Points on a hilly landscape, in no order, each with its height.
From any point a ball rolls to the lowest of the 2 points nearest to it. It stops when none of these is lower. Distance is the straight distance between rows; heights are no part of it.
Z_93 height 4.82: [-14  21  23  15 -11  48 -15 -22  -1  -5  -9  -9 -10   1   8  13   5   0
  -9 -17 -29 -10  19  15  -2  -1  -8 -16   5  36 -10  10]
Z_48 height 8.95: [ 44 -26  -6 -33  49  -5  -3  -2  14  -2  15  -3  -2   3  17  -7 -13 -20
 -14 -19  -3  28  42   3  17   3  -9 -14  24  26  20  -4]
Z_688 height 5.80: [ 10  -8 -31 -31  -3 -11  19   0 -12  20   0   0  21 -25  -3 -25 -21  -2
  22  -3  -8  29  -7 -14  10  14  -1  35   1  -5 -60  -4]
Z_636 height 3.93: [-35   8   3 -31   7 -28  46  -6  -8  10   9  22  -1 -33  -4   7  -6  -9
  -3  40 -13  -3  -5   6  28 -12  -6  43  16   5   3   6]
Z_939 height 5.81: [ 17   7  41  27  15 -18 -12  28  17 -12 -22 -15  18  34  32  15  -5 -18
 -31  -5  16 -10  -6  -1 -12 -11  -3 -32   4  11  25  -2]
Z_293 height 9.08: [ 60 -42  10 -25  38  34   1 -16  25 -28  10   8 -14  15  -5  -6   1 -17
  -6  -3  20  27  34   4  13  28  -4 -12  27  12  19  -4]
Z_979 height 7.65: [ -4  -9 -14 -45   2 -33  43 -16   3  -6  19  17  11 -11 -39  13 -15  -3
  -9  11  20   2  -9  -8  41 -11  15  31   2 -14  -7   2]
Z_58 height 5.97: [ 10  15  18  14  34   8  25  14 -17  -8 -10 -41   6  20 -19  11   2 -10
 -27  17 -29 -20  13  21   1 -10 -10 -21  35   7  11 -10]
Z_609 height 5.84: [ 24   6  -5  13   3 -30 -35  10 -13  -4   3  23 -12   5  50   1  10 -14
 -11  -7  16  24  18  13  19  -2  22  18 -23 -12 -10 -14]
Z_597 height 2.50: [-38  13 -31  10  -8 -31 -29  20   7  37 -23  15 -22 -23  28 -19   2   0
  14   1  10 -28 -27   2 -46  -5 -17 -20  -4 -37  -1 -20]
Z_450 height 4.29: [ 27  13  57  71  -8  47 -34  -7  15 -13 -12  -3  24  39   7  33  11  13
 -34   0  24  -9   9   3  -1  11 -20 -37   1  15  -5   3]
Z_330 height 5.51: [-33 -35 -20  -9 -15 -34   0  40 -20  27  13 -14 -32 -10 -26  13  -6   1
  27  16 -25 -43 -12  10 -12  -3 -20 -11  17 -31  44  -5]
Z_619 height 6.53: [ 23  -2   4 -16  35 -22   9  -5 -10  -4  13   9 -17 -16  15  23 -12   2
  -1  -6 -12  22  10  11  48 -15   9   9 -11   6  25   5]
Z_618 height 5.21: [-10 -18 -25   9 -26 -56 -10  16 -20  18   6   2   2  -2  19 -10  -3  -4
   0  -5  14   7   4 -19 -21 -11   9  15 -24 -33 -28 -10]
Z_844 height 3.16: [-20  -5  -4  -3 -10 -28  14   2 -26  10   7   6 -15 -23   2  -7   1  11
   5  14   0 -30 -31   0   6   5  18  21 -23 -29  -2 -22]
Z_836 height 4.93: [-16  -9 -14 -30  -8  10  49  -4 -17  29   3 -11  20  -6 -26   0 -20  -6
  13   5  -4  -6 -15 -26  11  22  -1  36  13 -26 -22  13]
Z_763 height 6.34: [ 10  23  -6 -28   7  42  36 -22  27  -9  -4  -8  -3  25 -38  14  -1  -2
  -9  -7 -37  -2   5  21  20 -23 -24   3  42  22   0  17]
Z_425 height 4.98: [ 23  32  25  28 -21 -14 -45  13  29 -21 -12  41   8  30  56 -11  16  -5
 -23   4  34   4 -16   2   0  -7  15  -1 -36   4   5  -9]
Z_658 height 7.05: [  9  -2   1   4 -17 -58  -3  13 -25   7  10  18  -7 -24  32 -48  24  17
  29  -6  29  27   5   8  32  25  32  25 -12 -15 -41  -3]
Z_598 height 4.55: [-11  30  24  16 -25 -38 -29  14  23  -3  -8  42 -18  10  58   3  11  -1
 -21  -1  23 -11  -9  -4   0  -8  17   6 -28 -14  14  -1]
Z_484 height 6.54: [ 28 -21   2   4  33   0  18   6 -21 -15 -15 -39   6  32 -12  11  -5 -20
 -43   9  -2   0  21  11  11  -2   7 -14  16   3   1 -12]
Z_423 height 7.01: [ 15 -35 -18 -22  37 -38  24   3 -26  -6  -1 -15 -12  13 -16  14 -20 -18
 -39  11   9   8   1  15  35   4  14   6   5   0  -1 -10]
Z_909 height 6.44: [-32 -26 -14  13 -37   1 -30  29 -34  26   0  -8   2 -12  -1 -36  13  26
  29  27   2 -36 -40  -1 -22  61  -7  12 -21 -62 -15  -9]
Z_92 height 5.50: [ 29  44   8  29   1  -3 -31   9  22 -28  -7  21 -14   6  53 -36  32   2
  -7  20  24  10 -18   5  -3  17  22  -7 -28   3 -17 -14]
Z_957 height 7.76: [  3  24   0 -12   8  17  14 -30  12 -11  22  26   2 -28   3   3   8   4
 -10   1  16  14   6  -2   5 -10   4  22 -10  48   3  16]
Z_667 height 5.30: [-34  11   1 -45  -7  23  58 -14  16  10  -4   6   6   6 -30   8 -19 -10
   3   9  -7  -9 -10 -25  25   3  -2  39  20  -1   7  20]
Z_948 height 4.60: [ 59   3  29  13  31  11 -18   9   9 -26   4   4  13   3  22   9  20 -23
 -16  -4  36  21  14  -5  -7  29  -5 -15   1   4  26   9]
Z_258 height 3.52: [  8  -8  21  19 -23   6 -15   1  19  -7  -5  -3   9  44   1  36 -13 -10
 -14 -38  -2  -4   3 -14  14 -22   8 -27 -29   8  25  20]
Z_559 height 4.06: [ 39   6  16  56   8  47 -65  14   0 -28 -16  -3  18  22  11  20  18  -3
 -10 -12  23  32   2  -1  -8  12 -30 -14  -3  12 -14  12]
Z_391 height 5.72: [-29 -25 -18 -35 -17 -56  23  32 -24  37  30 -12  -5 -10  -5   6 -15   3
   8  -6 -22 -28  -9  -2   1 -13 -20 -12  10 -43  35  17]
Z_543 height 4.58: [-13   4   3  -8 -10  37  18  -3 -21  16 -10  -8  25 -15   1  -5  -3   0
  29   9 -20  16 -16 -31  -2  33   3  55 -11 -15 -32  11]
Z_878 height 4.85: [-19   4   7 -34  21  -7  28 -14  19  10   6  20  -3 -23  -7 -11 -16 -28
   1  28  -3  20   2  -3  41  11  -1  50  27  29 -19   5]
Z_642 height 8.35: [-21 -37 -21 -20  -5  -9  28   5 -37   0  -4  -7   5  -3 -16 -11 -10 -15
 -16  28   0  -3 -16   0  27  16  12  31  -4  -2 -32 -23]
Z_108 height 3.56: [ 44  20  33  20  29  -8 -37   4  21 -16   6  27   4 -15  47   9  13 -14
 -24  -2  43  23   6   5  -1   7 -10  -5  -7  28  20  10]
Z_553 height 2.25: [-38 -19 -26  -2  -3  12 -14  16 -19  22 -17  -5  -2 -25 -21 -10  -6   7
  35  39 -21 -28 -35  -4 -23  25 -10  26 -10 -31  -8 -31]
Z_229 height 4.23: [-11  18 -18  -2   1  41  -5 -11  -5   9 -12  11  14 -29  -3   1   3   7
  37  -3 -26  17  -8 -14 -10  11   1  38  -5   9 -21  11]
Z_255 height 5.48: [ -6  30   2  20   6  44 -10 -21  10 -28 -20  -4  10  -8 -14   2  21   1
  10   1  -5  15 -14  -2 -17  16  20   0  -6  40  -3   7]
Z_291 height 6.59: [ -7  13  25  43   7 -15 -17   9  -8 -11 -16 -13 -25  21  12 -14   9   3
 -15  14 -19 -38 -20  14  -3  11   8 -10 -13  -8  -3 -35]
Z_801 height 6.82: [ -3  -7  19 -28  24 -41  11 -11 -21   8  22  20 -10 -33  22   8  -5   7
   0   4  -6   6  18   6  39  -7  23  33  -6  -2   7   8]
Z_62 height 4.11: [-32  -3   4 -15 -18  -4  32  -8  -7   8   8  10  10 -25  -5 -30   4   6
  27  40  10  -3 -31 -20  16  48  19  40 -11  -4 -36  -5]
Z_701 height 2.45: [ -1  19  27  44 -25  12 -25   8  40  -9   2  -4   2  16   4  10  -1   5
   7 -12  -3 -31 -11   3 -21 -19 -19 -41 -10  22  39  -9]
Z_746 height 6.10: [ 10   1 -10 -33 -16 -12  26  -7   5  22  39   3  11 -16   3   9 -23  26
  14 -34 -14 -19   7 -24   5 -31  -6  -7 -10 -17  32  24]
Z_207 height 5.52: [ 39 -18  -5 -34  18  41   5 -23  23 -22  14   8 -18  12 -18 -12  -6  -5
  -2 -50   6  13  10   4  43  14  18  -9   8  27  -3  14]
Z_355 height 6.39: [ -5   9  -2  24  19 -26 -32  34 -13  13 -22 -17 -13  17  45  11 -10 -10
 -21 -11  -8  -8  -4  20 -14 -19 -17 -14  -1  -7  -3 -15]
Z_755 height 3.74: [  8  25  -7   2   3 -17 -19   1  12   1   6  22  -3 -17  32  13   3   7
 -30   3  -4  -8   8   1 -18 -31 -12  -2 -16   0  10  -8]
Z_410 height 7.37: [  5 -19 -14  -1  29  35  17  -7  13 -16 -33 -34   1  25 -39 -10 -10 -18
   1 -12 -14  18   4  -1 -10  -7   9  -8  26   9 -35 -11]
Z_917 height 2.88: [ 18  24  30  13  18 -22  24   6  12 -22  16  -8   1  -4   6   6  13  13
 -16   9   3 -20 -12   2   7 -14  11 -31 -11  13  49  -4]
Z_865 height 0.88: [ 15  20  23 -17  27   6  37 -12  14 -33  14  -2  -5   2 -17  -4  13   4
 -12   3   9 -11  -1   0  16 -14   1 -12   6  45  35  12]
Z_850 height 4.83: [ -7  -5 -17  32 -19  -7 -30  12 -26  10 -12 -14 -13  12  12  22 -15 -12
  -8  -2 -20 -13  13 -12 -11 -34  -2  15 -30 -23   6 -13]
Z_892 height 5.47: [  8  -6 -10  10   2 -41  -4   9 -27  -7   6   6 -13  -4  13  -3   6 -22
 -12  -4  14  25  -5   5  25  11  30  23 -14 -12 -13 -13]
Z_164 height 5.74: [  9  -4   0 -13  23 -33   9  17   9   7   1 -23 -12   1  27 -16  -8 -21
 -19 -10  15  22  14   7 -27 -21  -2 -25   9  17   9  -2]
Z_29 height 3.86: [-19  11  11  -1 -17  16   3   2  -9  15   1  -6 -14  -4   8  20  -1  -4
   8 -32 -16  -5  11  -4  -8 -13  -6  21   1   6  24  21]
Z_590 height 3.07: [-14   1  29  31 -37  26 -24 -14  19 -12  13   7   0  26 -15  32  -8   6
   5 -29  -2 -23   1  -8  -4 -18  -9 -33 -19   7  40   9]
Z_772 height 1.45: [-36 -40 -21  13 -19  23 -33  19 -11  32 -12 -24   7   6 -17  -2 -11  -5
  43  18 -19 -26   6 -16 -42  20   5 -14  -1 -41   9 -20]
Z_246 height 3.68: [-32 -27 -11 -13 -26 -26  44   2 -19   9  15   6   4 -32 -30 -26   0   5
  20  28  31 -27 -43 -18   3  39   7  28  -3  -8 -14 -13]
Z_377 height 4.61: [  3  16  -7  32  -2  31 -22  -6 -13 -16 -29  -8   7  23 -12  23   8   8
 -15  23 -20 -10  14   1 -29  -8   4 -10 -16  -8 -12 -29]
Z_711 height 8.89: [ 51  -6 -15 -28  39  44   2 -25  24 -24   7  22  -2   1 -15 -19  -9 -29
  -1  17  17  43  15  -1  22  34   0  16  23  22 -10 -11]
Z_222 height 7.23: [ 14 -14  10  -5 -14 -63  20  -7  -8  17  11  14   3 -30  29 -23   4   5
  20 -26  23   9  10  -3  27   5  36  14 -11  -3 -10  11]
Z_136 height 3.12: [ 34  17  30  -3  32  32  34 -12  14 -38  10 -17   5  24 -40   7   7   9
 -17  -4 -13 -16   0   0  16 -28  -7 -22  21   6  39  13]
Z_463 height 3.20: [  0  19  33  48  -1  26 -19   7  18 -11 -10 -25  13  24   3   4  -6   6
 -10  -8 -17 -19   8   5 -38 -22 -33 -49  10  17  17  -3]
Z_674 height 5.09: [ 20   8  51  60   0  38 -10 -25   9 -30 -23 -15  19  22  -4  17  21   0
 -11  -3  13  -4  20   9  -7   2  17 -41  10  11   5  -2]
Z_562 height 7.67: [ 32  -5  -7 -17   6  16 -12  -3   7  -5  17  -5   4  13   2  10  -1   3
 -43 -49  25  25  13   4   0 -10 -32 -30  20  41   9  31]
Z_730 height 4.10: [  3  17  33  38   3  46 -21 -14  12  -7  -1 -16   4   7   2  18   5  21
 -23 -15 -19  -7  21  20 -17 -12 -42 -51  24  44   7  16]
Z_498 height 3.34: [ 13   3  52  55 -27  24 -47  -7  20 -10 -24  -1  31  45  12  39  -5  13
 -22  -7  12 -20  -4  26   1 -16 -31 -48   6  27   8   8]
Z_748 height 5.05: [ -8  -9 -28  27 -25  -5 -17  17 -16   3  -7 -14   5  26   3   3  -8 -19
   6  -6  -1  10   5 -19 -22  -8  16   3 -28 -20 -20  -6]
Z_880 height 2.69: [-31  -8 -12  -1 -17   9   6  -6 -24  19   8  -2  -3 -13 -26   0 -13   3
  28  32 -26 -38 -24  -7   6  19  16  28 -15 -25  -2 -23]
Z_757 height 8.69: [ 17 -43 -34 -27  16 -14   3  14 -12  -4   3   1  -4  -2 -12 -47  -1 -28
  15  -9  17  47   0   5   9  42  20   1   7   2 -37 -11]
Z_241 height 4.20: [-19  14  19   7 -19 -48 -16   0   9   6   3  30 -15  -2  40   2   2  17
 -16  11   4 -39 -24  -1   4 -13  15  -4 -31 -24  24 -24]
Z_884 height 1.79: [-30 -28   2  30 -36  13 -29   6   5  29  -4 -12 -10  17 -31  -2 -21  -4
  42  -6 -20 -36  12  -1 -19  -8   9 -40   5 -34  16 -23]
Z_696 height 7.54: [ -9  16   4  -8 -21  21   9 -33  -9  -2  26  23  -9 -14   1   8   7   8
  -6  22   2  -5  -6 -12  -4   2  31  26 -21  18  -1   9]
Z_998 height 4.02: [-18  14  -1 -10  10  -7  40   0  -6  -2   0 -12  -5   1  -4   0   9 -17
  -2   6  -3  -1  -3   8   6   3  12   6   8  11   5  -6]
Z_623 height 3.75: [-15  13  -3   1 -15 -60  -2   0  -3   7   2  32 -32 -24  17 -20  11  27
 -11   8  16 -28 -43  15   6  -5  18   4 -21 -41   2 -24]
Z_509 height 5.39: [-20   0  -1  24 -56   9 -51  14  37   7  -4  31   8  18  30  -3 -15   2
  18  -5  11 -22 -12 -17 -33  -7  -7 -15 -28  -3  10  -6]
Z_776 height 3.94: [  7   8  37  33 -19  13 -18  10  24   3   1 -12  15  41  -7  22   0  16
   8  -7 -27 -34  15  11 -14 -41 -42 -76  22  -8  29  18]
Z_710 height 4.39: [ 49  -3  21 -24  51  27  17 -12  27 -35  17 -17   1  25 -26  11   5  15
 -30 -13   0   4   7   5  41 -11 -22 -11  33  21  30  28]
Z_537 height 8.04: [-31 -48 -30  11 -26  -2  -8  17 -42  12  -9 -35  -6   7 -28  -2 -14  -5
   6   6  -9 -27 -20   3 -25  21  -6  -4  -5 -23 -35 -16]
Z_458 height 5.04: [ -1   8  35  52  -8  44 -21 -37  -2 -27 -20  -7   1  18 -21  19  17  14
  -2  15 -22  -6  18   9 -18 -11   9 -14 -12 -12 -12 -22]
Z_794 height 7.47: [ 20  -8  -4 -12  -2 -10  -5  -9  18  -2  11  10  10  12  31   5 -17  -9
 -26 -42  38  32  27  -9   0 -17  -6 -16  -7  29   4  27]
Z_949 height 8.31: [  8  17  -9 -16  22   0   5 -20  15 -13  -7  32   0 -30   3  -8  13 -19
  12  27  16  44  17  12   9  22   6  31   4  21 -20 -12]
Z_256 height 3.36: [-26  24  -6  -2 -11  -7  25   6   4  14   7   0  -8 -20   5  -8   8  -4
  20  -8  -6 -14  -8  -1 -23  -1   3   3   1   3  21  -2]
Z_350 height 5.78: [-13  25  -3 -39  10  26  53 -13  33  -6  -3   2  -2  13 -36  -4 -10  -8
   0   6  -7   0  -1  11  41  -2  -3   8  36  25   0  15]
Z_702 height 7.39: [ -8 -16  -3 -22  17 -52  45  -6 -20 -15  14  -1   3  -7 -34  13  -7  -2
 -23  13  11  -6 -17   9  47  -5  23  -5  -7  -9   4  -7]
Z_13 height 4.63: [ 19  13  15   7 -14  13  -5 -14 -15 -39  20   9 -14  14  -6   5  17  -9
  -4  -6   6  22   1  13  27   1  49  18 -32   0   3  14]
Z_749 height 5.94: [ 16  -5  12 -17  15  -4   8   1  13 -19   2 -13  -4  31 -10  31  16  14
 -33 -36  -1  12  16  -5  25 -39 -22 -30   9   7  54  51]
Z_306 height 6.52: [-28  -5 -12  10 -34 -14 -12  28 -18  19   8  11  -2 -13  20 -40  19  24
  31  25   8 -19 -20 -22 -18  34  13  28 -37 -48 -27  -9]
Z_179 height 8.80: [ 28 -29 -19 -47  27 -19  16  -1  15  -2   3  18   5  -7   5 -31 -19 -30
   2 -15  29  43  21   3   1   9  13   7  28  15 -22  -8]
Z_480 height 4.51: [-33   2   0 -21  -6 -14  12  -1 -29  24  -1  17  15 -28  13 -12   5  10
   2  46   2  10  -8  -4   5  29  11  53 -11 -19 -43 -17]
Z_205 height 6.33: [ 19   0 -17 -30   4  -8  23   0  10   1  19  -3   8   9 -13  15 -13   7
 -13 -28  -7   4   5   0   6 -43  -2   1   0  -5  10  16]
Z_734 height 6.32: [-28 -37 -14  -5 -35 -29  -5  18 -26  31   1   9  -9 -41   0 -20   0  34
  19  16  29 -39 -48   4 -20  30 -25  25 -15 -56 -24 -14]
Z_859 height 2.92: [-31   8 -22  20  10   8 -22   8 -24   1 -32  -3 -17  -3 -11   7   9   5
   0  37 -29 -26 -18  17 -27  25   6   6 -14 -23 -16 -36]
Z_30 height 5.02: [ 39  -1  -7  20  24  45 -35  -8   3  -6 -14 -19  15  12   0  19   6  -5
 -30 -10  11  29  26  -5 -19   0 -24 -16   1  32  -9   5]
Z_840 height 5.96: [ 10  30  -8  10  19  10 -32  -1   4 -21 -13  17  -2 -15  27 -23  22   3
  11  13  -1  26 -14   4 -10  11  16   4 -21  14 -20 -18]
Z_724 height 6.16: [-19 -48 -24  -4 -19 -41   0   9 -29  42  18   4  -8 -30 -19   0 -17  21
  20  12   7 -37 -34   6  -2  14 -22  17  -9 -57   3 -18]
Z_97 height 2.22: [ 29   4  14  13   0   0 -46 -16  18 -13  19  36 -10 -14  40 -10  18   3
  -6 -14  47  41  14  10   9  16 -11   0 -17  43   5  15]
Z_199 height 6.86: [  1   9 -13  10 -16 -22 -12  10   6  -8   3  10  -2 -23  29 -59  24   0
  43   1  18  45   7  -4  -4  21  30  22 -10  10 -43  -2]
Z_934 height 2.91: [-24  17  -9 -33  -3 -38  43  -8   1  31  25  11  10 -37  -6   9 -10  15
  19  21  -4  -9   3  -4   6 -22 -15  30  24 -16  23  -4]
Z_604 height 5.20: [ 13  23  19   8  11  24  22   5   0 -12 -14 -32   9  28 -17  19  14   6
 -17   6 -43  -8  33  22 -14 -30 -27 -42  49   9  13  14]
Z_60 height 6.25: [  4   8  32  37  10 -17 -19  15   0 -19 -21 -17 -11  22  32 -12   0 -20
  -3 -17   1  -7  -1  13   4   7  25 -25  -6  13   0 -15]
Z_689 height 0.97: [ 30  -7  -9 -13  -1  24 -22 -15  10 -14  22  24  -9 -25  20 -19   6  -6
  17 -31  20  45  21  -1   7  19   0  18  -4  34  -9  15]
Z_905 height 6.55: [-33   7 -34 -10   6 -14 -15   7   0   2 -28  15  12 -37  11 -24  13  12
  19  31 -18   5 -35 -11 -27  16   4  20 -22  -7 -43 -17]
Z_866 height 4.86: [-29   7   1 -13  -8  -9 -10  12 -12   8   0  19  24 -35  20 -29  27  18
  31  40   4  34   5  -7  -2  27  22  43   2 -14 -68   4]
Z_452 height 5.34: [ 52   1  40  -3  53   1  17  10  11 -30  12 -23   0  20  -8  41   5  13
 -35 -10  -6   8  19  -5  37 -24 -15 -30  17   2  41  48]
Z_883 height 6.23: [ 32 -12  28  33   8  33 -16 -27  13 -13 -11 -15  -3  37 -16  12  -2   0
 -13 -59  -2   9  30  23  20 -11 -12 -38  21  13   9  20]
Z_644 height 3.06: [-18  32 -20  -8  -4 -28 -10  15  17  30  -6  30  -9 -16  24   4   5   9
  -3  10  -3 -16   1   8 -43 -21 -16 -18   4 -27  24 -16]
Z_445 height 3.18: [ 51  -6   9  32   1  39 -58   0   5 -32   9  10   0  20  14   0  15 -13
  -1 -15  35  54  21  -2  -6  28 -15 -21  -6  22 -12  17]
Z_329 height 6.95: [ 24   8   3  -4  39  51  13 -25  18 -10 -21 -28   2  22 -34   1  -4  -5
 -10 -12 -12   9  24  17   6 -11 -12 -20  52  17 -14   2]
Z_911 height 5.27: [  5 -12   9 -49  12   2  19 -25   4  13  17  30   6 -35   9 -14 -17 -16
  14   8   6  25  30 -19  47  21   7  53  23  16 -31   2]
Z_578 height 5.37: [-16  -9  -8 -18 -20 -63   8   3 -20  41   1   4  15 -33  17 -13 -12  18
   5 -14  15 -10  -5 -15 -20 -16   8  12  -3 -33 -19   0]
Z_139 height 4.33: [-16  17  42  73 -26  39 -39  -9  16   6 -26   6  21  38 -18  47   1  20
  -9 -16  19  -7  -1  17 -14  -2 -61 -52  24  15   7  15]
Z_352 height 5.22: [-18  11 -11  22 -55 -14 -35  36   7   3  -8  23   4  31  27 -16   9  -3
  16   1  11   6  -9 -10 -22   6   8   2 -34 -27 -18  -2]
Z_271 height 2.13: [-29  -6 -33  12 -25  -6 -33  23  13  48  -6  10  -1 -19  17  -3 -13   6
  30   1   5 -16  -4 -19 -38  11  -6  -4 -15 -51  11 -15]
Z_78 height 5.54: [ 16 -19  -4 -29  -3 -21  11 -11 -11  23  -4  31  15 -31   0 -22 -14   5
  25   6  14  42  27  -4  30  20  23  52  16 -17 -59   3]
Z_874 height 5.95: [-16 -43 -29 -13 -16 -36  25  12 -36  40  13 -15   3 -19 -17  -5 -27  -2
   7  -7   6 -16 -36  -8 -12   5 -24  21  -2 -36 -26  -1]
Z_802 height 4.52: [-11   1  27  25 -15  16  11 -16  15  -6  -1 -26   3  33 -14  12  15  18
   5  -1 -47 -23  34  28 -17 -35 -26 -53  50 -15  28   7]
Z_375 height 8.00: [ 26  11   0 -12  16  52   4 -14  13 -10   7 -18   7  18 -11   5  13  25
 -48 -28   5   8  16  12   2 -10 -41 -46  32  49   4  41]
Z_489 height 7.35: [  5 -10  -3 -13  -6 -44   8 -10   4  12   8  -1   4  -2  29  -9 -17  -5
  -6 -39  22  13  16 -11   6 -20  24   0 -14   0   0  15]
Z_853 height 6.88: [ -2  17 -16 -34  -8  31  25 -10  10  -3  26   5  -6   9 -28  29   3  15
 -17   9 -32 -15   6   6  20 -30 -35   2  19  14  30  19]
Z_837 height 2.95: [-39 -21   6 -24 -15 -51  63 -11  -4  24  14  10  15 -29 -24  -6 -15   5
  19  34  29 -22 -29 -12  25  15  -8  30  19  -9  -3 -10]
Z_792 height 5.11: [ 24 -11  10 -39  43  29  16 -12  31 -26  11 -10 -15  11 -16 -15  -7  -4
  -9 -39  -5   6   8   5  38 -12  -9  -5  35  39  14  22]
Z_482 height 8.62: [ 41   4  -3 -12  45  11   6  -7   3 -15   7  18   0 -15  -9  -7  10 -21
  -4  14  16  41   8   6  11   7   6  17  12  22   2 -14]
Z_16 height 2.70: [-21  38 -14  -6 -10  25   1  -7  20   5  -5   6  -1 -24  -3  -6  11  13
  25   7  -6 -12 -10   8 -35   6 -13 -23  -1  20  36   5]
Z_737 height 5.03: [ -7  -2  10   1  -4 -41   2  30   8  -1  -2 -31   0  36 -25  19  -4   6
   3 -10 -21 -27  -1  10  -6 -26  -6 -59   3 -33  54   9]
Z_539 height 7.24: [-29  22  -4 -31  -8  57  21 -28   9  -1   9  -4   0   5 -31  29  -5   6
  -8  18 -27 -20  17  -4  -5  -3  -2   2  12  23   9   9]
Z_932 height 3.77: [-28  13 -25  -8 -18  53  -2 -24  13   8   1   8   7 -17 -23   7  -9  18
  34 -10 -15  -3 -14 -26 -36  11 -14  16 -17  12   2  21]
Z_528 height 8.03: [  4  23 -11 -11   2 -23  19 -21   9   7   4  24   5 -48   0 -11  -3  10
  17   4   6  19   2  -3   0 -10   7  31   0  17 -13  -4]
Z_916 height 4.08: [ 18  10  15   8   7   6  -1 -13  -3 -20   0  -6  -7  22  -6  22  14  -8
 -19 -27  10   5   2  -6  13 -19  25  -2 -15   7  32  13]
Z_412 height 5.85: [ 39 -11   3  -8  12  57 -17 -24  19 -16  -3  -7   3  25 -13  -9  -2  -7
  -4 -57   0  23  21  15  12  11   5 -28  21  33  -9  15]
Z_662 height 5.31: [ 30  -7  11  19  27 -23   6  20   6 -16  -7 -17  10  13  11   1   7 -19
 -28  -9  31  23  -1  -3 -20  -4   8 -24   8   4  13  -3]
Z_88 height 5.38: [-20  19  27  29 -21  39 -17 -24  10 -23  -9   0  -4  15 -20   0  17   8
  24  -1 -16  -9  -8  -3 -20  -1  28 -11 -17  13   6  -9]
Z_251 height 6.70: [-19  11 -32  10  -1 -25 -30  26 -14  -2 -21   5   1 -25  30 -47  30  15
  28  20   0  20 -21  -8 -11  23  14   8 -24  -7 -54  -9]
Z_908 height 4.53: [ 21  10  27  20 -10  -1   2  14  16 -16  13 -20   1  36 -27  34  11  11
   1 -14 -30 -16  10   9  -3 -45 -23 -65  11 -17  61  30]
Z_399 height 6.06: [  8  11  -5   3   7 -24 -24  19  18  17 -13  -1   7   1  59  -6 -23 -23
 -15 -15   8  17   8  14 -28 -22 -17 -21   7  16  -4   8]
Z_877 height 1.80: [-31  -6 -24   1 -11  20  -8  11 -12  44 -13 -12   9 -21  -3  -2 -13   2
  47  10 -28 -22 -19 -22 -42  16 -10  12  -5 -28  10  -3]
Z_969 height 4.28: [ -5   2  -4  -6   5 -28   9  -4  -9   1  17   8 -11 -17   6  24   1  13
 -15  21 -15 -12  13  -6  -4 -36  -1  12 -20 -16  26 -19]
Z_224 height 4.59: [-17 -10 -18  -2 -10 -14 -14  14 -15  19  12  -1 -11  -4  16  14 -22   9
  -6  16 -32 -34  15 -16 -10 -31 -14  16 -11 -23  27  -4]
Z_316 height 5.08: [  6   2  -9   3  -6  -8  -2   6 -23 -21   8   5 -15  -2   4 -14  11 -15
  23  15   1  27  -5   7  40  22  39  40 -26 -10 -23  -6]
Z_176 height 7.91: [-15 -30 -31   5  -6   0  10  13 -26  19 -24 -30  -9  22 -40   7 -19 -15
 -11  -8  -9 -10 -11  -3 -28 -14   1  -7  14 -28 -20 -18]
Z_277 height 6.84: [ -8   8   0  30  -9 -28 -23  22  -8 -20 -10   9 -27   6  11 -36  29   1
  -7  19   9 -19 -34   0 -20   8  11  -6 -26 -28  -6 -37]
Z_845 height 5.65: [ -2 -27 -15 -19 -14 -44  37  -1 -25  28   5  -6  16 -33  -3 -21  -9  12
  15   1  21   8 -21 -11  -3   9   2  34   6 -23 -46   0]
Z_408 height 1.84: [-29 -16  12 -42 -20 -41  61  -3   3  35  23  11  16 -25 -36   7 -19   4
  18  30  -1 -21 -11 -21  20  -5 -27  41  30 -27  20  10]
Z_64 height 4.32: [-24  10  27  20 -14  45  -8 -16 -14   1   0 -13 -14  19  -3  31  -2   2
   1 -10 -34 -27  31   1   5 -26  -5   2  -1  12  14  11]
Z_982 height 2.46: [ 52 -12  -6   6  20  53 -41 -15   1 -30  12  11 -12   6  -6 -14   6  -3
  -1 -22  19  44  14  -4   7  27 -22  -2  -5  46 -11   9]
Z_69 height 4.78: [ 12   0 -15  -1  22  30 -26   6  -8   2  -8 -15  -7   6  21   8  -5 -12
 -17 -10 -12  24  33   4 -13   0 -13  -2   4  28  -9  -3]
Z_709 height 8.56: [ -6 -26 -28 -13  10 -20   9  16 -18 -11   0   4   7  -5 -12 -38   9 -14
  -3  24  15  33  -9   8   4  28  17  21  -5  16 -56 -22]
Z_651 height 8.17: [-32 -43 -27 -11 -22   1  33   9 -41   6  -4 -28   9  -5 -42  -8 -13  -3
  -1  22   4 -21 -29  -2   0  35  -4  21   7 -12 -48  -9]
Z_216 height 6.28: [ 21  -6 -15 -30  22   0  23   8  26 -12  -7 -27  -6  32 -17  15  -1   1
 -35 -39   1  -7  15  -4   8 -50   1 -29  18  -5  21  31]
Z_369 height 6.14: [ 11   3  18  -1  10 -36 -18   9  -4  -2   3  17 -13   0  52  33  -5  -5
 -18 -19   5   5  15   6  32 -20  18   8 -32  -3  18   7]
Z_109 height 4.81: [-22  32  -2  -7  12  25  26 -20  12  -4 -19  -6   0 -13  -5  -5   1  -7
  11  22  -8   0 -15  14   9  25  21   4   5  40   1  -4]
Z_24 height 7.68: [  8 -24 -40 -17   8  10  27   8 -13   3 -14 -25   0  21 -45  -7 -22 -25
  -8  -9  -4  15  -9  -4 -10 -14   8  16  10  -7 -30  -7]
Z_798 height 6.31: [-21  26 -10   2  21   6 -15  -1  -3 -27 -27   7   6 -22  13 -20  11   9
  17  45 -12   4 -31  -1 -11  20  18  23 -15  13 -27 -22]
Z_752 height 3.78: [ -4   7 -11  18  32  17 -11   9 -27  -5 -40 -26  -2   5  -4  17  15  -8
 -11  37 -24  -3   1  17  -7  21  14   1  -4   1 -21 -36]
Z_827 height 7.42: [-34   5  11 -10 -24  39  15 -29   4   3  17   5  -1  -6 -20  17  -3   8
   9  22 -16 -23  10 -16 -11   3  21  20 -14   0  12   3]
Z_365 height 3.30: [ -8  15 -33   0 -16  25  -9 -14  16  -5 -12   3  14 -11 -20 -11  10   7
  32   1 -11  -6 -14 -17 -50   8   6 -26 -17   7   8  -5]
Z_955 height 4.27: [ -2   0  -8 -10   2  14   0   0  -9  21   1  -6  -1 -15  38   1  -9  -4
  -4 -31 -16   9   9  -4  12   6   2  19   3  17 -13  17]
Z_536 height 5.93: [ -9  -3 -11 -25  -8 -37  36  14  -8  36  18 -19   3 -10   5  -7 -16   3
  27 -34  -6 -11  -8 -13   3 -16  -6  -1   6 -22  19  32]
Z_406 height 5.28: [-25 -23  -7  -3  -8 -34   5  23  -9   7  11 -25 -21  20 -37   9  -5  -8
   8  10 -13 -43   9  15 -11 -11  -8 -42  13 -35  63 -12]

Call two points neighbours if one is among the 2 nearest of the other. Go from one point of each pair to the other, from neighbour to neighbour, staying as low as possible. Name the highest point that can't be avoided.
Z_689 / Z_865 -> Z_30
Z_498 / Z_408 -> Z_688
Z_498 / Z_772 -> Z_674
Z_865 / Z_701 -> Z_916

Where does a ball stop that starts at each point below?
Z_562 -> Z_772
Z_711 -> Z_16
Z_619 -> Z_701
Z_757 -> Z_16
Z_578 -> Z_772
Z_840 -> Z_772
Z_88 -> Z_772
Z_329 -> Z_16
